Each row is a point on a landscape with many valleys, with its height.
A ball rolls from a point to whichever of its 2 nearest points has the largest drop for the distance, and stops where none of them is lower. Distance is the straight distance between rows; heights are no part of it.
q371: [ 12.8 -47.2   2.4 -38.8 -32.3  24.3   0.3  21.7  27.8  24.1   8.9 -18.5
 -31.3  12.3  -3.2  34.7   8.2  12.5   3.5 -25.5  23.9  -7.1  23.1 -34.4
 -44.4  37.0]  height 25.7
q585: [-18.4  28.3  13.7  29.6  25.0 -39.3 -10.4 -52.5 -12.9  10.0 -16.9 -20.8
  -1.9  -7.8  -7.2  23.2 -37.8  14.9 -16.7  44.2  20.2 -35.0  14.0  36.5
   5.0  24.9]  height 20.5
q57: [ 27.1  14.6 -41.3  -1.9  18.8  -9.8   6.5  20.4 -36.0 -29.2 -46.2  33.1
 -11.7 -20.0  16.7 -14.0  -5.6  15.7  -4.2  28.9  -1.2  22.8  13.0  15.9
   8.7 -19.2]  height 44.6
q566: [-30.2  15.5 -57.0   1.7  29.9 -25.8 -10.4  -8.0 -63.2 -34.4 -37.7  39.9
 -25.4 -21.9   3.6  -0.4  -2.0  32.0  -8.0  18.7 -11.0  21.2 -19.6  42.0
   5.6  24.2]  height 41.7
q214: [-33.5   4.5 -51.9 -14.2  20.2 -11.4  -4.2 -28.5 -56.1 -36.0 -11.5  43.5
 -22.5 -23.8  -5.2  -2.0   4.8  22.3   4.1   1.1 -24.5  41.3 -42.2  23.8
  16.6  21.3]  height 46.1
q256: [-37.7  15.6 -13.1 -11.3  14.7  20.1  -9.5 -45.7 -11.2 -24.5  38.2  -8.0
  10.6  -8.1  -7.8   3.7   6.0   0.1  -9.3  -4.5 -16.5  22.1 -52.5 -14.7
  14.5  24.6]  height 43.8
q33: [ 45.5  31.7   3.0  35.1 -15.2   9.0  10.9  -4.6  -9.5 -30.5  12.9  -8.3
   9.3  -7.4  27.9 -30.6   0.3 -13.1   2.3  -2.0  12.6   2.7  -0.7  -6.4
  29.7 -32.5]  height 60.0
q114: [-27.4 -13.1  22.5 -35.7   7.2 -54.7  -6.2  30.3  -6.6   8.5   2.9  56.5
  -9.5 -24.9   5.8 -15.4  27.1 -22.1  25.9 -31.3   3.8  -1.9 -21.7  32.0
  25.2   9.4]  height 21.4
q831: [-16.9  21.8  18.1  55.7  46.6  -6.7  43.0  24.7  43.3 -16.9 -21.3  24.7
   1.0  25.1 -16.7   5.8  -7.7 -26.8  11.5  12.4 -22.9  -6.9   2.0  27.3
  -0.5 -28.4]  height 49.2
q708: [-39.8  45.8  18.0  32.4   1.7 -10.7   1.5 -23.7 -20.3 -15.2   3.6  17.0
  28.2  -6.6  -0.9 -10.0 -40.1  14.0  -0.4  14.1 -46.6  19.0 -34.0  15.0
  33.0 -26.3]  height 26.9
q349: [  4.6 -12.8 -54.6 -62.3   2.6  25.0 -20.4 -25.8 -28.0 -28.9 -24.6  27.9
 -22.7 -26.7  12.8  -2.9   1.0  -0.2 -11.3  11.4 -30.3  58.9 -42.3 -12.4
 -20.8  -0.1]  height 43.9
q454: [-11.8  -0.2 -15.2 -37.0 -11.8 -13.2 -33.9   6.5 -25.9  32.7  -9.8  14.9
  25.3 -17.4  -5.5  -7.6   2.1  14.5   8.6   8.9 -30.3   9.0 -11.5 -12.8
  -2.4 -23.4]  height 39.4
q139: [  3.7 -30.3  -4.3 -13.3 -23.9  13.5  -9.8  17.7   0.3  46.6   7.1 -33.2
   0.8  20.8 -19.7  29.8 -19.4  12.2  15.9  -7.7 -12.5 -18.1  20.3 -34.7
 -57.5   3.0]  height 48.0
q261: [  1.6   4.2  47.9  16.4 -13.6  -5.0  31.7  34.8  57.6  10.8   5.2 -16.1
  13.3  47.6 -34.2   2.4  -5.5 -64.2  19.3 -14.4  -5.3  -1.8  15.6  12.9
   2.1 -11.0]  height 38.7
q207: [-13.4  25.7  26.4  15.4   3.2 -12.1  23.4  54.7  18.3  21.2 -19.7  31.5
  27.2  17.2 -14.9  -6.0   2.9 -23.7  21.8 -11.8 -26.5  10.2  -9.5  -2.7
  -3.6 -50.0]  height 20.4
q409: [ 27.9 -18.7  35.3 -39.7 -38.3  -5.7  -7.9  43.0  -7.4  53.9   5.8  11.4
   7.8 -10.0   7.0  -6.2  33.4 -19.1  16.4 -38.3  14.5  -3.0  30.4 -18.8
 -18.6  -9.8]  height 17.3
q981: [-49.0  28.3  27.3   7.4  17.3 -43.1  10.2 -21.5  -6.4   9.5  -4.4  29.1
  11.9  -2.6   0.9 -11.6 -17.6 -19.4   9.2   6.6 -19.7  -8.2 -29.8  51.2
  48.9   1.3]  height 22.3
q323: [-15.1   3.1 -34.9 -26.9   8.9   1.9 -16.1 -35.3 -34.3 -49.6  16.9  -7.7
  -5.5 -18.6   2.6  -2.4   7.2  18.0 -17.1  -3.1 -12.2  30.4 -40.4   3.3
  18.0  34.2]  height 48.2
q513: [ -6.0 -49.4  11.4 -33.7 -37.8  20.2 -14.9   0.1   8.6  42.1  42.7 -48.5
  19.7  -1.1 -11.1   0.5  12.2  -5.2  12.7 -30.3  -3.3 -28.2  17.3 -22.1
 -19.4  13.2]  height 50.1
q244: [-16.5 -25.1 -20.1 -12.5   0.4  -4.7 -24.8 -17.3  -8.9  16.4 -14.7 -20.0
   7.9  -7.9 -10.5  23.2 -41.7  36.6  -2.2  16.5 -38.2 -15.7  18.3 -20.8
 -23.3  -3.1]  height 45.2
q418: [ 31.0  14.8 -17.8  32.3  19.6   3.6  -0.1  -1.0  -0.6 -43.3 -10.2  10.8
 -31.4  13.0  18.0   5.8   8.8  21.4 -18.0  21.2  24.1  15.7   3.4  -4.8
   8.4   7.9]  height 15.9
q581: [ 25.6 -15.4  54.2 -14.6 -38.7   7.9   5.2  16.8  25.3  29.8  22.2 -16.2
   2.9  12.1   9.5 -31.3  25.0 -47.3  18.0 -32.0  31.5 -22.4  30.7 -11.0
  -5.7  -7.0]  height 27.2
q655: [-14.4   4.6 -15.1  -2.3   5.0 -19.5 -29.6   3.6 -25.7  31.1 -26.4  17.9
  22.0  -6.9  -0.3   8.3 -33.3  38.1   1.4  22.1 -32.2 -13.0   0.1  -4.2
  -4.6 -22.6]  height 42.3
q582: [ 24.1  35.5  43.3  14.8 -32.6  24.3  -9.5 -15.6  -2.9  11.6  38.5 -13.2
   4.1   7.1   2.4 -29.6  34.1 -33.3   9.8 -15.4  33.6  -3.0 -24.8 -16.2
  11.7  -9.2]  height 36.3
q600: [-42.5  -6.8  10.9 -21.1  17.1 -50.3   5.5   0.4   1.5  -3.9   3.5  42.5
  -1.6  -8.5  -9.8 -13.8   6.7 -20.8  14.3 -19.1  -7.6 -11.6 -18.4  44.2
  44.0   6.3]  height 17.0
q336: [ -3.8  36.7  16.8  15.4  -4.4 -18.4 -17.5   0.1  -3.6  20.6  -8.8  20.4
  20.7  -3.9  -9.8 -16.5  -8.2  -5.1  14.7  10.7   1.0 -14.4 -20.7   5.8
  14.9 -27.4]  height 30.7
q300: [ 14.1 -13.9 -35.7  20.1   1.9  36.9   1.0 -46.9  -0.4 -18.4  28.6 -63.3
 -22.6 -11.5   3.0  41.6 -27.4  37.0 -40.6  13.5   0.3 -10.8  18.1 -31.8
 -46.4  38.2]  height 34.2
q937: [ 12.8 -16.4  25.3 -10.8  -9.9  16.8  24.3  66.3  46.6  12.9  14.0 -20.5
  18.6  41.8 -27.2   2.2   8.5 -46.2  10.9 -40.3   6.8  14.2  28.8  -1.6
  -7.9  -6.8]  height 31.6
q241: [ 16.1 -47.8  14.6  12.3 -17.9   3.3  26.2   7.4  46.5  -2.6  -4.8 -44.3
 -25.5  26.8   8.6  -2.6   0.2 -16.6 -11.3 -10.4   6.6 -41.5  74.3   4.3
  -3.0  10.8]  height 32.2
q797: [  6.9  41.3 -31.5 -14.9 -14.8 -12.0  -9.5  -4.3 -56.8 -27.4 -14.2   7.8
  16.9 -28.7  20.1 -28.5 -20.6  12.3  -6.3  20.3 -45.2  21.7 -14.6  19.2
  31.4 -30.3]  height 34.8
q351: [ -3.3  31.5  26.4  44.4  31.3 -12.0  20.7  23.0  20.3  -4.7 -19.5  45.8
 -11.6  34.3 -14.4  -0.2  12.5 -16.3   3.5  17.3   8.1  18.2 -12.2   5.6
  -1.1 -15.0]  height 45.1
q680: [-39.8  17.2  30.1   5.6  26.8 -63.7   7.8 -14.7   2.9  19.6 -25.2  28.0
  -0.3  -4.4 -10.0   3.4 -13.1 -21.3  13.6  27.3   7.8 -41.1  -9.1  49.0
  22.2   1.2]  height 26.1
q891: [-30.4  29.2  18.5  24.8  12.7  18.4 -10.5 -43.0   0.9 -27.1  31.2  -7.1
  20.8   6.1 -16.5   2.2 -15.3  -3.6 -10.9   4.2 -18.1  10.4 -31.7   2.6
  18.0  10.3]  height 39.0
q146: [ 20.6 -10.5 -10.7  21.1 -13.0  15.4   9.4 -31.9  15.2 -39.2  40.3 -57.2
  28.3 -15.0   6.1 -17.0 -20.0  -3.4 -20.0 -15.7 -15.0 -17.8  24.9   6.6
  29.4   1.1]  height 54.5
q834: [  1.5 -50.0  -2.3 -29.8 -35.0  46.4  18.2  -4.9  20.2  33.2  30.1 -58.1
 -28.0  12.5   0.4  30.8   2.3  -9.8  -4.9 -43.1  32.9 -17.4   9.3 -43.6
 -66.0  46.4]  height 23.0
q262: [ 19.3  -6.1 -52.0 -78.2  -6.4  32.0 -18.7 -11.0 -24.1 -30.3 -15.1  18.5
 -10.9 -46.1  31.7 -27.0  20.6   1.0 -17.6   0.1 -15.4  58.1 -21.5  -5.5
  -0.6   1.7]  height 49.5
q769: [ 11.6  12.1  -7.4  53.1  50.1 -11.6  21.1   7.3  22.0 -34.9 -33.9  22.6
 -27.5  13.1  -0.5   9.8   0.5  11.8  -8.7  23.1   7.1  -2.7  13.9  16.1
  12.9  -6.5]  height 31.5
q196: [-34.5   8.3   8.4  -4.2   1.4 -14.2 -27.4 -30.9 -13.4   3.9   6.6  16.0
 -11.3  15.5  -8.5  18.4   6.3  -3.1  12.9   2.8   8.9  -1.5 -45.3  -0.7
  -7.6  32.0]  height 56.4
q94: [-26.2   1.6  25.6  30.3  28.6  -9.6  23.5   6.9  44.7 -13.4  -8.4   4.9
   5.5  43.4 -28.1  11.7  -3.6 -26.8   4.2   8.2 -21.7   1.2  -1.8  21.1
   5.7   0.6]  height 52.1
q498: [-13.3 -48.7  -7.1 -59.1 -38.5  50.1  23.7  11.9   1.6  48.4  42.4 -61.4
   1.4   1.4  -4.3  17.2   3.0 -26.4   3.7 -59.7  41.4  -9.6 -12.6 -45.4
 -61.1  31.5]  height 20.8
q773: [ 34.0 -17.1  39.9  15.5 -30.5  11.3   7.0  13.5  34.8  21.2  -2.8 -23.7
 -11.1  38.0  -0.4   2.1   9.0  -5.1   8.2   4.8  40.0 -21.2  54.8 -12.3
 -29.7   2.0]  height 44.5
q844: [-11.6  -7.5 -13.8 -25.8   3.5  10.4   2.7  32.9  -0.1  -7.5 -10.0  35.2
   8.0  16.8 -10.3  12.9  22.2 -16.5   8.5 -17.7 -27.9  50.9 -19.9 -21.8
 -23.8 -11.3]  height 23.8
q329: [ 40.5   1.7 -11.3 -17.9 -14.5  56.3   0.3   0.3  10.0 -18.4  19.4 -22.6
  12.8  -9.1  35.7 -28.5  46.8 -15.0 -24.3 -28.9  39.8  21.8 -11.4 -35.1
  10.2  -4.0]  height 71.0
q74: [  6.1 -45.4 -13.6 -11.4 -16.0  22.4   1.2 -14.2  15.0  11.4  10.4 -26.9
 -35.6   4.0   7.6  27.1  -4.3  24.5  -7.0  -4.4  22.2 -22.8  23.2 -24.2
 -26.3  52.7]  height 22.1
q923: [ 10.1  19.3  -6.2  23.1  14.9 -37.0   4.5  -5.4   0.4  -3.7 -34.5  -8.7
  -7.3 -21.0  10.5   1.8 -24.0  18.5 -10.7  36.1  21.2 -37.3   1.8  44.6
  24.4  -8.2]  height 1.7
q252: [-12.7  -5.1 -25.5 -51.4   7.4  25.4 -13.2   2.9 -13.2  -5.0 -12.9  34.7
 -10.5  -5.3  -1.1  -2.4  22.3 -16.2  -2.2  -2.0 -45.8  53.4 -45.7 -19.3
 -23.2 -14.5]  height 35.1
q508: [-53.7   9.4  13.2  15.8  17.3   5.2  -9.5 -36.6   7.4   8.6  22.1   4.0
  -9.4  24.2 -23.2  35.8 -12.0   1.2  11.2   5.1 -19.1  12.7 -47.0 -28.2
 -28.8  35.4]  height 58.0
q687: [ 48.2  19.9  43.2   5.4 -32.1  -1.5  -4.9   5.1   5.1  20.2  22.2   2.0
   4.2  -6.1  21.6 -34.0  16.2 -36.3  19.9 -22.6  36.9 -24.8   6.3  -3.1
  15.6 -24.3]  height 31.4
q934: [ 28.5  27.2 -21.3  32.4  -0.3  -0.4  -1.5 -12.8 -23.6   4.9 -28.5  -6.0
   6.7 -10.1   3.9   5.8 -35.2  44.6 -15.8  48.5  -6.4   0.6  21.2  -4.8
  -5.5 -32.5]  height 51.4
q447: [ 15.5  38.4 -21.7   9.7  -0.6   5.8   9.9   9.4 -28.6 -30.1  -0.5   2.9
  24.5 -15.1  17.3 -23.2 -26.2   3.7   2.4   2.0 -55.2  26.0 -26.2  25.1
  38.2 -45.5]  height 27.8
q15: [ -2.5  10.1   5.5 -10.6   8.7   3.0   9.5  53.0   9.1  -4.7  -6.5  33.8
  23.4  15.2 -15.8  -5.6  17.0 -12.8  13.7 -13.5 -37.6  31.1 -17.6 -15.7
  -1.7 -38.4]  height 5.1
q439: [  8.0 -27.7  22.2 -51.8 -62.9  28.9   8.3  31.8  -0.6  48.3  41.4 -27.9
   1.2  16.1 -19.2  22.9  16.0 -21.5   8.5 -55.7  39.4  -0.4   0.7 -35.7
 -60.5  35.3]  height 17.2
q344: [ 30.0  19.9 -13.5 -12.4  -9.2 -20.3 -20.8  10.4 -45.8 -10.9 -21.6  17.0
   6.1 -28.1  21.5 -16.9  -7.0  12.4   4.6  16.8  -7.9  -1.7   1.9  12.9
  19.8 -11.9]  height 39.8
q179: [ 21.3 -25.8 -11.6  -5.3 -23.8  22.9  -8.3 -35.8   2.4   1.1  42.5 -58.0
  25.8 -10.8  16.9 -35.5  -2.7  -4.1  -6.5 -10.9  16.5 -19.1  14.7 -11.6
  19.7   7.1]  height 52.3
q449: [-13.2 -33.0  -8.5 -17.6 -15.5  -8.3 -28.0   8.0  -1.3  53.4  -4.7 -21.9
  -0.6   0.6 -21.0  25.1 -30.1  32.6  13.8   6.4 -19.3 -31.9  25.5 -14.5
 -33.8  -6.8]  height 46.8
q422: [-16.5 -18.9  -9.2  -2.4  19.9 -21.6 -14.3 -21.4   6.4  -0.9 -18.8   4.1
 -29.7   1.0  -2.8  40.6  -7.1  28.6 -18.3  20.9  32.1 -13.5  11.3   7.7
 -11.2  37.6]  height 21.3
q362: [ 57.3  -0.7   8.6  19.4   4.7  -5.2  21.0  41.2  13.5  -1.4 -35.8  16.0
 -20.2 -11.4  40.7  -7.2  -8.6   5.7   2.1  13.8  28.4 -23.2  46.4   6.0
  16.7 -20.4]  height 16.2
q886: [-43.8 -15.7   1.0 -42.1  -9.4 -24.3 -32.6 -10.3 -22.8  17.7  17.7  -0.9
  21.7 -17.7 -12.2  -2.9  -9.0   5.3   7.5  -6.2 -35.2 -11.9 -27.0  -0.8
  22.0  -3.7]  height 36.2
q333: [ 17.9 -23.9  20.3 -24.9 -25.9  11.2   4.2  43.8  25.7  28.5  16.3 -17.5
  14.0   7.3  -5.6 -13.1  12.1 -24.1  12.7 -37.3   1.7 -13.0  38.6 -17.9
 -12.4 -13.3]  height 22.9
q771: [  7.1  -2.6 -16.3  -8.7  19.9  14.8  -4.4   1.2  -4.7 -27.6 -13.0  48.4
 -49.9   2.2  17.5  12.3  39.2   5.6  -7.0  -8.8  35.2  34.9 -19.5 -21.2
 -22.1  38.5]  height 47.0
q182: [ 30.0   8.6   1.5  20.3  -7.2   5.0  15.2  -7.6   2.1 -28.9  24.3 -34.4
  34.3 -17.5  16.8 -27.0 -15.0  -6.5   1.0  -6.1  -6.0 -14.8   9.4  16.1
  42.6 -25.6]  height 57.0
q310: [-17.8  18.4  25.0  33.5   5.9   2.1  -6.7 -22.1   7.1   0.4   2.3  -7.5
  16.7   7.6 -17.0   0.9 -17.5   0.7  -3.1  12.1 -11.1 -18.1  -4.8  14.0
  19.1  -7.2]  height 34.3
q631: [  0.8  37.3  17.4  -6.6 -22.3  13.1 -25.6 -11.8  -9.2  -1.3  36.9   8.3
   7.9  -5.9   3.5 -22.9  44.5 -26.9   2.6  -6.7  15.8  19.0 -64.1 -19.4
  10.0   0.5]  height 41.6
q679: [-53.8  12.2  19.7  23.2  18.8   5.9   2.9 -15.6  23.2  11.2  11.1  -3.7
  16.1  40.5 -36.7  44.0 -18.7   0.7  -6.5   2.1 -32.0  10.3 -16.7  -2.5
 -37.3  36.8]  height 58.6
q93: [-23.7  26.3  35.3  35.1  25.0 -39.4  11.7 -27.4  10.1  30.0 -33.9   5.1
  -9.3   5.4  -2.7   9.8 -20.5   1.3  -6.2  55.6  25.5 -46.4  -2.3  27.8
   7.6   2.6]  height 23.7
q56: [ 49.3  -6.2   0.7  38.9   8.0  -0.7  12.3  18.5  22.7 -12.0 -18.1 -10.3
  -2.0  -0.9  14.2  -4.8 -19.6  18.5  -8.8  14.7  11.5 -17.4  43.2  -3.8
  15.8 -30.4]  height 23.6
q496: [-39.2 -33.2 -14.2 -47.3   7.7 -29.8  -5.6  45.0   6.0  13.7  -6.1  31.0
  -1.8  -9.2 -19.0  14.5  11.2  -9.0  12.2 -31.4  -7.4   6.8  -2.8  20.4
   8.9   3.5]  height 29.4
q920: [ 32.4 -40.9  10.9   1.5  -4.9  30.8  29.3  35.9  58.6 -13.5  14.8 -44.7
  -8.1  25.3   6.7 -16.1  10.5 -21.4  -0.5 -23.8   2.9 -14.0  53.9  -7.6
  16.1  -6.5]  height 36.5
q684: [ 41.0 -22.6   9.3 -34.5 -23.1  36.2   4.5  12.7  12.3 -11.6  13.1   3.0
 -11.5 -10.2  35.4 -22.9  53.0 -13.3 -11.7 -38.4  49.4  10.7  -0.2 -26.4
   3.8  22.7]  height 72.8
q791: [ -7.6  -0.2   8.4  22.1   5.6 -31.1 -11.3 -19.0   6.5  20.0 -13.8 -13.0
 -21.8  -1.7  -4.8  21.5 -13.8  29.7 -10.3  32.7  17.3 -31.8  25.4  13.8
 -11.0  10.4]  height 15.8
q642: [ -8.0  21.2  32.0   2.2  -0.1 -34.5   6.5  45.4  13.3  45.6 -16.0  31.0
  17.6   0.3 -10.1  -7.0 -14.6 -20.0  27.0  -0.3  -9.0 -18.8  -8.3  15.7
  17.1 -40.1]  height 26.6
q358: [  8.8 -47.0  -0.5 -21.7 -39.2  34.4  -9.2 -18.1   5.7  25.8  48.2 -65.6
  16.0 -21.5   4.7 -30.6   1.5  -7.5   8.5 -38.3  23.8 -33.7  29.7 -15.2
  -9.7   8.1]  height 51.0
q911: [ 32.6  25.5  11.4  27.7  -4.6  37.7  18.1 -20.7  17.9 -35.2  34.3 -25.3
  20.4   9.8  18.1 -36.5  21.7 -25.9  -4.5  -8.4   9.5  11.4 -25.8  -8.8
  27.2 -16.8]  height 63.9
q290: [ 43.6  48.9 -22.5  22.1  -7.7  -0.1 -10.0 -18.6 -42.3 -22.6 -15.7 -13.9
  10.7   1.9  21.9  -5.0 -18.3  25.6  -7.2  30.5 -19.4  15.8  11.2  -0.2
   3.7 -34.8]  height 54.3
q722: [ -9.7 -41.9  -1.7 -39.8 -38.5  21.6  -9.1  23.2   2.9  44.2  24.1 -47.5
  -1.6  21.8 -35.0  20.9 -10.3 -14.9  21.6 -40.8  -9.1 -13.6  21.6 -32.3
 -46.5   4.9]  height 49.1
q172: [-31.4 -44.7  -5.1 -53.7  -7.8 -32.2 -31.1   9.0   0.6  23.4  13.2   5.1
   9.0 -22.7 -13.2   9.7   4.3   5.7  16.1 -18.8 -18.8 -15.3 -11.1   7.2
  15.0  17.5]  height 33.6
q555: [ 22.5  -0.2  45.5  25.8  -8.8  -0.2  28.5  23.5  43.7  16.0  -1.0 -13.8
  -4.4  32.3  -0.3  -4.3   5.9 -43.8  14.8  -1.9  22.7 -24.8  34.1   6.9
  -7.9 -20.8]  height 42.2
q762: [-21.2 -23.3 -36.5  -8.9  31.6 -30.0  -9.1  -8.8 -19.5 -10.2 -30.8  35.5
 -36.7 -10.7  -3.5  28.7   6.4  33.8   2.0  14.9   7.5   4.5   1.3  14.9
 -17.6  28.3]  height 28.9
q623: [ 21.4 -12.5  30.2 -57.5 -48.5  -0.3 -11.6  41.5 -10.3  61.6  17.4  -1.4
  -4.3   5.6  -1.3  19.5  29.3 -14.1  15.4 -44.9  21.9  16.0  13.4 -38.4
 -55.0  12.7]  height 11.6
q718: [ 28.0 -27.2 -12.2   3.5   2.3  24.5   9.6  23.5  27.5 -14.9   2.8 -10.6
   7.2   4.7  11.3 -20.3  11.9  -8.7   2.4 -16.4  -8.7  -5.5  29.1 -14.5
  18.2 -16.1]  height 41.4
q227: [ 22.8 -16.0  20.7  28.4 -24.5   8.8  -4.2  -8.2  13.7  19.7   9.7 -38.6
  10.1  14.4   3.2  -5.6  -7.2  -1.8   2.9   1.2  13.3 -29.9  37.7 -10.2
  -6.2 -13.1]  height 46.3
q698: [ 16.9   6.3  24.0  41.4 -12.1  10.3   5.8 -46.9  -5.3   9.6  34.9 -44.9
  26.6   1.5  -4.9 -14.9 -21.8  -6.7  -0.5  15.0   7.8 -22.5  21.2   7.4
  11.4 -10.6]  height 48.1
q968: [ 11.2  18.4  -5.8  -3.5  -7.6  54.0  10.0 -13.1  14.9 -32.8  36.0 -21.8
  23.5  -4.0   8.8 -26.6  47.1 -24.6 -10.9 -17.8  22.2  34.4 -45.9 -18.5
  20.4   1.8]  height 67.7
q150: [ 21.4 -23.6   4.1  35.6   7.4  -6.4  13.8  11.3  38.3  -5.6 -13.3 -23.2
  -6.6   9.1  -7.1  -0.3 -23.5   3.2 -14.1  11.4   3.4 -35.1  57.3  17.3
   6.9  -0.7]  height 29.0
q105: [ -6.9  36.9  12.8  20.2 -13.0  11.4  -4.7  -0.8 -19.4  -2.0  18.7   7.7
  33.3  -7.6   3.2 -25.2 -13.5  -7.7   8.7   1.3 -41.8  14.5 -45.6   2.7
  33.3 -36.8]  height 14.9
q452: [ 26.5  -4.8 -31.1  13.1  19.6  38.6   7.7   0.9   5.3 -53.6  -9.8  25.4
 -44.1   5.7  28.6   3.7  33.8  24.1 -24.9  13.0  29.3  39.0  -7.5 -16.3
  -5.6  26.2]  height 36.7
q385: [-22.4   9.2 -18.3 -13.3   9.8  -4.6 -13.3  -9.3 -28.4 -19.8  -8.8  37.4
   0.8  -9.0   0.7   2.1   5.0  11.9  -2.1   4.8 -36.2  35.7 -41.5  16.3
   8.5 -10.7]  height 51.2
q474: [-21.5  32.8   4.8  32.5  45.5 -17.6  23.8  27.5   0.5  11.2 -39.9  48.9
  -3.1  16.6 -22.6  13.2   3.4   6.5   8.3  27.3   8.9  10.2   5.3   8.2
 -18.5 -21.9]  height 41.8
q691: [-50.7  29.9   3.5  26.2  26.2 -23.3 -11.9 -40.2 -33.4  -3.1   7.4  -0.7
  23.9  -5.0  -3.5  11.6 -43.1  28.7  -9.3  23.8 -52.9  -1.5 -19.9  23.6
  14.3   9.4]  height 36.4
q843: [-32.4  -8.4  16.7  27.0  36.0 -17.5   7.4  -2.4  24.3   3.6 -21.0   9.4
  -8.4  23.8 -25.7  22.6  -5.8  -1.0  -5.1   9.4  -5.3  -3.0  15.2  15.1
 -15.3   8.8]  height 54.4
q370: [-16.6  -7.1 -11.8  20.0  28.1 -32.6   9.5   6.2   5.7  12.3 -38.8   4.4
   0.9 -15.5  -5.9  11.5 -22.6  24.4  -6.7  36.5   3.9 -38.7  25.1  28.1
   3.9  -7.7]  height 9.9
q685: [-37.0   6.5  -6.5   2.5  24.8 -15.8 -11.9 -18.8 -17.5 -12.0  -8.6  38.5
 -12.4   6.1 -16.4   8.9  15.3  12.3   9.0   1.3  -3.3  24.3 -31.6  13.0
  -0.9  22.0]  height 54.8
q147: [-23.0 -33.3  -2.7 -62.2   1.3 -39.8  -3.1  38.8 -10.5  14.0 -12.2  61.4
 -14.0 -24.8   2.1   7.2  36.4  -3.1   8.7 -46.6  10.7   9.2  -6.1   8.5
  13.8  28.5]  height 25.1
q398: [-11.0 -18.7 -62.8 -28.0  30.2 -33.5 -16.7 -18.9 -51.3 -18.5 -42.0  43.5
 -40.7 -31.8  11.3   5.6  -1.9  41.8  -8.0  19.8  -4.0  21.6  -3.9  29.1
  -0.2  26.6]  height 36.6
q963: [-17.0 -11.4  -6.3 -29.5   4.7  -0.4  -9.8  34.0  -3.9  -7.3 -11.4  55.3
 -31.2  12.0  -1.8  23.6  47.3  -2.2   6.4  -8.2  27.3  35.3 -21.1 -18.5
 -25.9  24.1]  height 50.6
q956: [ 17.6 -10.3  -8.1   0.0  14.1  12.0   3.2   9.7   0.8 -40.0  11.3  -0.4
  -0.3  -4.4  13.3 -14.3   7.4   2.5 -17.8  -3.9   3.5   8.2   3.4  -5.2
  36.9 -13.1]  height 46.6
q363: [ 26.5 -45.8 -29.5  17.1  -9.5  31.0   6.9 -29.3  13.1 -13.7   9.2 -49.0
 -26.0 -10.9  21.0  33.4 -21.2  38.8 -36.2   8.6  19.9 -24.1  41.6 -20.6
 -23.4  44.1]  height 27.6
q828: [ 43.7  18.7  15.6  19.4   6.5 -40.5  12.8  12.2  -0.6   8.4 -35.0   6.6
 -14.4 -23.3  29.5 -12.0 -12.9   3.5  -0.8  24.4  51.0 -46.3  32.1  31.5
  25.2 -14.2]  height 9.4
q29: [ 33.9  28.4  20.0  37.0 -25.3  29.1 -16.1 -45.2 -17.9  18.7  27.6 -37.5
  19.4   7.3  -3.0 -11.6 -14.4  13.7  13.8  23.4   5.9  -9.6  21.3 -16.9
 -20.5 -19.4]  height 49.8
q416: [ 38.1  32.8 -12.1  32.8 -17.8  25.0   2.5 -30.5 -20.9 -24.1  19.3 -38.2
  29.1  -3.3   3.1 -18.4 -16.4  16.3 -11.9  19.6  -6.8  11.8  19.6 -19.2
  -7.5 -26.5]  height 52.7
q16: [ 14.5   2.8 -35.0 -13.9   9.1  13.7  -1.7 -21.1 -18.8 -53.2  12.1 -13.4
  -3.2 -20.0  31.8 -17.3  17.2  15.5 -21.6   7.8   3.4  28.6 -16.5   0.8
  24.4  11.1]  height 52.6
q526: [-45.5   9.5   0.0  29.9  22.8  -6.2   1.9  -3.5  10.8  12.7 -18.3   9.9
  10.1  23.4 -25.7  25.7 -16.5   9.6   1.7   7.2 -39.3  12.3  -8.9   2.7
 -13.3   5.3]  height 56.5
q236: [-36.0  35.3  -2.1 -12.4  -6.2  26.4 -13.3 -30.2  -5.4 -19.7  39.4   3.5
  14.7  -7.8  -6.9 -18.3  34.4 -19.2 -13.4 -15.6   7.9  19.6 -69.8 -19.8
  15.2  25.5]  height 45.4
q428: [-27.7   3.2  -4.1  44.6  55.1 -31.2  37.1  16.7  21.1 -17.7 -43.8  44.0
 -21.3  11.6 -20.2  12.0   3.5   0.3   0.4  23.7  14.4  -1.0   8.2  40.4
   2.7   1.0]  height 37.7
q661: [ 23.4  28.1 -50.1   4.7  20.1 -18.7   1.5   5.6 -32.1 -10.1 -60.9  17.5
   1.9 -30.6   5.6  -4.9 -31.2  37.2 -13.4  50.7 -17.9  12.0  21.5  12.8
   1.3 -35.6]  height 48.4

Call two points neighbours if one is among the 2 nearest of the other. Go from one point of each pair to the other, from neighbour to neighbour, staying as low as possible. Name the highest point that can't be avoided.
q15 / q623 | q236
q623 / q600 | q16
q418 / q74 | q963
q623 / q74 | q371
q923 / q600 | q680

For each start below, name the point where the ball stops.
q416 | q623
q146 | q600
q679 | q418
q508 | q923
q244 | q600
q16 | q923
q631 | q623
q323 | q15
q290 | q105
